Each row is a point on a landscape with many valleys, with its height.
A ball rolls from a point to the lowest of its 4 nearest points, and stops where none of them is lower. Distance is the straight distance between rows; heights are no part of it.
<574>: [ -2   4   3 -10  -6  -5   0   5   5   8  12  -2  -1]  (h 47.6)
<440>: [  0   6  14   0 -10  -1  -9  -1   6   5   6  -3   9]  (h 62.0)
<189>: [  4 -16 -14  -5  19   3   0  -2  -8   0  -6   1   7]  (h 17.4)
<220>: [  1  15  16  -2  -9   3 -10   0  18  15   4   3  14]  (h 67.4)
<399>: [ -2  10 -20  -7  11  -8  16   3   6  12  15   1 -10]  (h 22.1)
<434>: [-3 -4  5  4 -5 -3 -8  2 -7 -2  3 -3  4]  (h 46.6)
<568>: [  2  -4 -20  -7  14  -4  11   2  -8  -1  13   7 -13]  (h 20.8)
<560>: [-11   1  23   4 -38  -3 -16  -2 -17 -20 -12  -6 -22]  (h 47.9)
<38>: [ -5  18 -12  -4  -5 -11  17   5   7   5  24  -6 -19]  (h 26.9)
<384>: [  3 -16   1   4  10   2  -7   2 -13 -12  -2   3   3]  (h 30.6)
<129>: [  1 -11   5  21  10   7  -8  -1  -1  -2 -21   1  19]  (h 24.0)
<308>: [ -7   2  15   0 -32  -3 -15   0 -11 -15  -1  -5 -15]  (h 36.8)
<118>: [  4 -23  -2   9  12   6  -4   0 -22 -22 -10   7  -3]  (h 38.5)
<387>: [ -1 -10   9   7 -12   8  -8   2 -18 -24  -1   2  -9]  (h 33.4)
<388>: [  2 -26  -6  22  20   8  -1 -10 -13 -11 -26  -3  16]  (h 22.4)
<468>: [  9 -20  -6  11  15   7  -3  -3 -11  -4 -12   0  12]  (h 22.2)
<541>: [ -1   6 -22  -6  11  -7  20   3   0  -1  17   0 -20]  (h 20.2)
<487>: [  0   2  19  22  -4  -3  -7  -4   7  -1 -14  -4  19]  (h 43.3)
<368>: [ 6 20  5 -6  8 10 -3  0 27 28 -3  5 19]  (h 65.8)
<268>: [  3   9  10   9  10   9  -9  -3  19  14 -18   7  24]  (h 67.8)
<608>: [ 2  3  5  0  4  3 -5 -1  7 12 -1  1 17]  (h 47.4)
<164>: [  9  11 -13 -10  20  12  -4  -7  28  27 -15   7  19]  (h 43.0)
<465>: [  1  16  -4 -11   1  -3   8   3  14  22  14  -1   6]  (h 48.2)
<397>: [  2  10 -22 -16  18   5  14  -2  25  29  -3   5  10]  (h 24.8)
<534>: [ -6   1 -12  -7  -1  -5  15   4  -3  -4  17   1 -17]  (h 17.0)
<355>: [ -3  -5  14   1 -21   4 -11   1 -17 -26  -1   0 -15]  (h 10.4)
<333>: [ -3   6   1  -8 -15  -7   6   5  -5  -7  13  -3 -19]  (h 27.6)
<571>: [ 1  5 -5 -8  8 -1  2  2  8 16  4  5 10]  (h 36.7)
<5>: [ 2 -9  1 -1  1  3 -3  4 -9 -8  3  2 -1]  (h 37.6)
<428>: [ 1 -8  6 14  3  3 -8 -2 -4 -6 -9 -2 13]  (h 35.9)
<443>: [  7  -5 -16 -12  22   4   5  -4  14  21  -9   2  16]  (h 23.2)
<248>: [ -6  20  10 -14 -22 -15   5   1   9   9  18  -5 -11]  (h 49.2)
<296>: [ -2  17   6 -11 -13  -7   5   1  12  16  13  -1   0]  (h 61.6)
<120>: [ -7  -9   9  -5  -8  12  -1   8 -21 -29  -1   9 -28]  (h 35.3)
<213>: [ 1  7 -6 -9  0 -4 10  3  5  8 19  0 -3]  (h 30.0)
<214>: [  5 -16   5  31   9   3  -3  -4 -13 -12 -18  -2  14]  (h 9.7)
<459>: [ 3 -9 -9  1 17  3 -1 -1  3  5 -7  3 20]  (h 10.0)
<464>: [  0 -14   8   9  -3   9  -6   1 -22 -29  -7   6 -10]  (h 39.5)
<329>: [ -5  10  14 -11 -28  -9  -9   2   4   3   9  -8 -11]  (h 15.5)
<582>: [ -1  -3  20  20 -22   0 -11  -5 -12 -22 -11  -4  -4]  (h 47.1)
<444>: [  0  22  10 -10  -3  -5  -2   5  22  24  10   3   7]  (h 61.1)
<260>: [  3  -5 -14  -6  13   0   6   1  -1   4   9   3   2]  (h 16.0)
<530>: [-10  -7  21   9 -27  -1 -11  -1 -17 -24 -10  -3 -13]  (h 36.1)
<501>: [ -8  12 -35  -4  21 -10  27  -5  12   5  10 -14 -15]  (h 21.7)
<197>: [  2  -6  24  31 -12  -5  -2  -5  -7 -17 -21  -9   6]  (h 54.0)
<410>: [ -1  -1 -29  -9  18  -8  23   3   2   8  11  -2 -11]  (h 21.1)
<18>: [ -1   2  17   7 -14  -2 -12  -3  -5  -7  -4  -4   2]  (h 56.4)
<104>: [  6 -14 -21 -12  20  -1   7  -2   0   8   0   2   4]  (h 19.8)
<20>: [ -6   6  19  -2 -31  -5 -10   0  -8  -7   4  -8 -14]  (h 43.2)
<143>: [ 11   4 -23 -18  26   9   6  -7  29  31 -17   6  14]  (h 9.1)
<311>: [ -2  -6  -8  -7  -1   5   5   8 -14 -20  10   7 -25]  (h 12.6)

For each start below, name the point where the ball stops.
<220> | <459>
<444> | <534>
<118> | <459>
<384> | <459>
<296> | <534>
<487> | <214>
<399> | <534>
<368> | <143>
<501> | <534>

Call two points neighbours if one is among the 4 nearest of the other. Go from one point of each pair to the other, from neighbour to neighbour, staying as low as possible. Name the highest point that can't be avoided.
<260> / <143> | <443>
<143> / <329> | <333>
<214> / <355> | <120>
<459> / <534> | <568>
<214> / <260> | <468>
<459> / <260> | <189>
